The views of a scene show one set of named points, each view turned or mirrored, and shifted as a whole, with a little noise and some points left out.
(in the rows, 128 means zero)

Scene 1
View 1
Riva: 102  114  146  118  127  142  116  106  103  77  130  146  124  130  122  139  115  93  129  144  145  93  132  117  87  148
zep: 119  136  151  96  109  109  103  126  126  97  129  124  135  116  96  152  135  115  117  134  131  102  130  130  122  124
zodu: 100  134  142  103  103  111  94  132  124  108  129  138  132  122  106  124  137  135  113  130  145  100  156  141  129  109
Dozi: 91  103  152  126  109  97  131  125  134  127  123  192  115  123  136  127  96  151  128  159  166  121  142  125  110  128
dema: 86  111  157  127  107  101  137  128  137  128  131  171  117  122  129  129  103  143  124  150  169  120  145  125  118  128
vomuf: 114  120  173  104  72  65  134  158  155  133  116  160  125  119  130  159  105  154  106  174  153  142  121  120  138  134
Lazo: 85  113  164  160  120  99  139  147  148  131  128  165  119  116  119  148  90  140  136  166  172  137  134  118  109  124
tokam: 101  131  175  136  114  120  146  143  136  101  138  109  124  122  107  174  110  92  127  156  154  126  112  107  105  149
Suvab: 111  118  158  100  104  113  128  119  122  95  127  147  125  126  123  150  117  111  118  151  145  108  125  118  109  147
Dasi: 82  101  170  149  119  119  164  126  131  113  132  165  112  128  141  149  84  111  135  169  175  128  121  104  90  158
ponad: 95  133  169  123  112  125  147  130  130  104  145  109  124  124  110  152  123  94  120  136  160  112  130  116  115  143
kezi: 102  139  163  112  97  108  121  145  136  108  136  114  131  123  105  148  130  116  111  139  152  115  139  127  129  125
nug: 112  136  162  112  107  101  120  138  141  110  134  123  130  114  96  159  128  119  119  141  143  117  129  126  127  123
benid: 112  142  155  117  118  109  105  139  137  105  133  116  135  112  83  159  132  116  123  134  136  112  131  131  125  113
Vavin: 113  132  159  134  136  127  114  131  127  90  134  115  132  114  88  171  120  91  134  145  136  110  116  117  99  133
Zarus: 101  135  141  144  130  131  75  149  119  85  123  128  139  122  92  144  125  118  129  149  136  104  145  133  102  109
Dotu: 119  115  148  101  119  120  112  108  116  88  122  155  127  121  114  151  118  109  127  147  132  100  121  119  100  143
dafu: 98  124  165  131  110  104  133  141  140  116  131  141  123  119  114  152  109  122  125  153  158  125  129  120  115  132
Kov: 118  148  152  122  101  103  75  170  135  92  120  110  146  117  89  164  134  124  114  156  128  120  133  132  123  108
rosu: 104  118  167  146  119  101  132  149  144  114  125  148  125  115  109  169  96  123  133  169  153  134  115  114  107  134
pur: 112  151  143  82  110  134  89  117  110  83  142  93  139  124  87  132  161  99  108  106  131  80  152  140  127  118
zin: 83  122  154  111  88  113  124  138  123  112  131  146  125  134  135  118  122  135  108  144  168  110  160  129  124  131
kuzu: 109  125  168  148  130  120  127  147  135  95  127  124  128  116  99  181  104  97  136  166  145  127  106  108  96  142
vureb: 109  152  151  100  107  134  95  136  115  79  138  89  141  126  91  145  151  94  109  125  134  92  143  131  121  125
View 2
tokam: 96  134  149  147  155  132  132  161  119  125  115  131  92  157  129  108  114  115  140  102  148  153  120  138  130  113
Zarus: 87  112  118  119  127  137  151  128  102  98  130  138  127  127  101  92  136  130  108  142  122  143  129  121  125  89
ponad: 99  131  145  143  151  133  135  147  128  130  126  137  107  144  141  118  124  129  143  106  122  141  119  135  130  126
dema: 93  121  143  145  130  153  98  87  112  107  120  133  131  157  110  108  127  127  142  106  147  146  122  121  134  161
rosu: 91  125  145  147  138  141  116  125  102  103  115  131  106  161  108  91  115  119  136  103  168  154  119  125  134  124
Vavin: 93  119  132  139  133  127  144  166  107  121  124  144  108  141  130  87  122  122  130  112  136  147  118  126  121  87
kezi: 103  130  144  145  153  130  132  131  142  118  132  151  118  134  120  117  131  122  109  121  127  137  126  129  131  130
Dozi: 88  116  141  141  118  161  87  78  103  104  117  133  139  161  103  100  125  118  145  109  153  155  126  116  128  164
Suvab: 94  118  138  146  126  147  106  138  121  134  121  146  128  147  128  105  119  100  133  114  124  154  129  126  109  133
zep: 101  116  131  146  128  129  126  142  134  124  137  167  132  125  126  96  130  114  105  124  118  137  125  117  113  115
Kov: 98  122  132  137  149  123  143  140  132  95  135  160  121  125  92  92  130  109  71  145  139  142  132  127  124  95
zin: 94  123  138  129  140  155  108  88  134  119  128  137  142  138  115  134  137  124  128  129  105  145  135  130  128  164
dafu: 95  126  145  147  143  140  115  122  118  110  120  139  113  153  115  103  122  120  131  107  151  146  121  126  133  134
benid: 103  121  135  146  137  122  139  140  128  109  138  162  121  129  119  93  131  128  104  121  135  130  119  118  127  107
Dasi: 83  127  148  139  136  159  104  120  90  120  100  108  104  178  122  111  112  118  177  90  156  170  120  136  132  146
kuzu: 91  126  140  142  143  133  135  161  102  112  113  132  94  159  117  89  113  111  133  107  161  158  120  131  127  96
Dotu: 90  108  127  139  108  147  110  145  109  132  123  151  136  142  131  90  121  103  134  115  119  153  126  117  102  116
Lazo: 89  128  146  143  142  148  110  94  97  91  114  121  110  167  98  97  120  130  143  103  177  154  118  125  145  144
vureb: 100  121  127  130  141  124  156  159  141  131  141  158  127  113  134  113  137  125  105  138  88  131  129  130  117  98
View 3
zin: 109  193  119  139  156  149  132  135  107  141  136  141  108  134  141  116  126  141  111  140  113  121  136  119  164  115
zep: 107  145  142  120  139  133  122  130  103  119  125  111  136  126  136  147  141  170  111  144  138  139  132  115  140  111
benid: 106  146  149  109  134  130  132  111  102  122  137  115  145  115  126  154  137  154  108  135  139  139  137  117  140  105
nug: 102  155  145  120  133  131  123  118  100  124  141  125  140  113  127  146  134  155  97  143  126  140  142  117  143  112
kezi: 97  161  134  123  143  132  128  112  101  133  141  133  129  126  128  140  127  157  101  132  127  144  143  113  145  112
Dozi: 127  205  135  145  141  157  128  151  107  124  152  140  127  97  143  116  138  112  103  168  99  101  126  133  168  122
vomuf: 124  198  154  163  126  120  104  133  92  144  165  138  130  102  127  147  115  148  66  173  86  128  154  126  155  132
dafu: 107  168  132  130  132  143  130  123  103  123  155  143  136  96  135  131  127  130  92  150  119  131  135  123  147  118
vureb: 97  126  126  109  149  134  135  113  106  124  116  115  123  147  137  142  131  178  123  115  161  155  132  106  132  103
tokam: 92  136  118  128  122  145  130  115  104  110  163  155  137  89  138  127  116  133  80  141  140  157  137  116  124  122
Lazo: 121  190  138  134  130  152  139  120  104  127  174  151  141  75  131  125  125  93  91  154  109  111  132  134  157  118
Dotu: 124  138  130  134  129  154  123  157  109  95  129  118  132  105  158  128  142  151  109  165  147  128  115  124  134  122
Dasi: 107  172  104  145  128  171  132  142  110  105  171  172  129  72  150  98  122  100  81  160  118  125  123  128  145  130
rosu: 118  163  140  133  121  146  133  122  103  116  166  144  144  79  136  134  126  114  88  155  124  127  130  130  140  120
Suvab: 110  154  123  141  135  149  118  152  105  110  135  133  125  112  149  122  133  155  96  160  130  136  127  119  142  125
Zarus: 137  140  144  115  141  144  154  108  110  128  136  111  126  118  143  147  127  129  130  125  162  122  118  127  138  102
kuzu: 115  127  132  129  114  144  135  114  104  105  165  143  144  77  143  138  119  123  85  147  150  145  127  125  120  123
pur: 89  131  127  99  158  135  133  123  108  121  99  103  126  162  136  140  147  191  137  116  157  149  129  102  142  97
Riva: 114  136  107  128  140  169  137  152  117  96  127  133  121  111  163  110  137  140  119  146  158  130  110  121  136  119
dema: 111  198  130  135  143  155  128  140  107  127  152  145  130  100  137  117  135  118  100  157  101  111  132  128  167  118
zodu: 116  175  142  118  155  138  133  127  107  136  122  111  124  141  133  140  141  157  129  136  127  120  132  118  161  102
View 4
dafu: 114  118  131  127  99  146  158  132  124  124  124  139  112  127  129  111  113  102  121  145  100  151  132  119  135  106
zodu: 137  143  141  104  122  114  130  175  145  144  126  137  105  101  132  117  120  99  119  156  109  159  113  125  122  96
vomuf: 131  128  147  121  108  151  168  127  116  123  108  143  86  157  142  78  91  63  116  135  79  153  97  120  151  131
pur: 134  149  126  137  106  87  113  183  178  156  127  118  119  81  125  147  115  131  118  180  133  162  103  111  113  107
zep: 136  137  128  133  101  116  138  161  168  134  129  124  115  104  131  123  102  106  123  156  114  161  112  114  136  113
zin: 121  130  145  104  129  132  144  159  110  142  107  132  108  131  130  120  134  91  119  169  94  155  115  116  115  96
nug: 126  131  130  138  93  125  146  144  148  133  127  138  107  113  133  111  101  106  118  145  113  153  114  120  135  116
kuzu: 102  107  117  141  92  155  161  111  156  114  131  129  131  128  123  116  97  121  131  142  121  156  157  121  151  113
benid: 127  134  127  134  94  120  139  149  161  136  135  140  111  99  133  113  97  119  120  143  124  154  123  125  133  113
kezi: 119  132  135  134  103  122  142  143  136  145  117  137  106  119  133  115  108  112  115  159  118  152  109  119  125  116
Zarus: 120  126  129  100  128  127  130  153  174  137  135  139  125  99  124  118  109  121  129  149  138  162  160  135  136  94
Suvab: 127  125  127  132  107  139  154  151  146  119  118  110  124  131  123  132  114  93  127  163  89  164  122  104  140  109
Dozi: 129  119  142  93  119  159  167  154  104  110  123  137  111  134  131  107  131  70  127  138  67  157  137  123  137  84
Vavin: 111  118  113  143  90  138  148  132  170  121  138  124  134  105  122  131  101  130  131  148  125  159  149  118  143  109
tokam: 98  111  118  156  88  149  159  111  137  125  120  126  124  132  124  126  105  126  126  158  117  152  136  114  138  120
dema: 122  122  141  106  110  152  163  150  100  119  123  141  108  130  131  111  132  85  122  144  76  153  130  123  129  88
rosu: 110  110  127  126  98  159  166  121  129  112  130  142  118  130  129  106  108  102  128  133  99  153  149  125  147  106
ponad: 103  120  124  153  88  134  150  132  127  132  120  124  122  120  124  136  119  127  121  166  112  151  124  110  119  108
Riva: 116  118  118  123  116  141  146  156  156  118  127  101  146  117  114  155  132  112  136  175  100  170  152  105  135  86
vureb: 120  138  127  142  108  101  119  159  177  155  121  121  121  96  125  140  108  133  121  178  141  161  114  112  121  115
Kov: 126  134  136  117  118  119  130  140  183  147  124  146  104  112  135  94  82  113  120  144  146  159  125  133  145  128

Which points are out of place in each view (at most two, in the order of its rows)? Write - if all are in place.
view 1 => rosu
view 2 => zin
view 3 => Dotu
view 4 => -
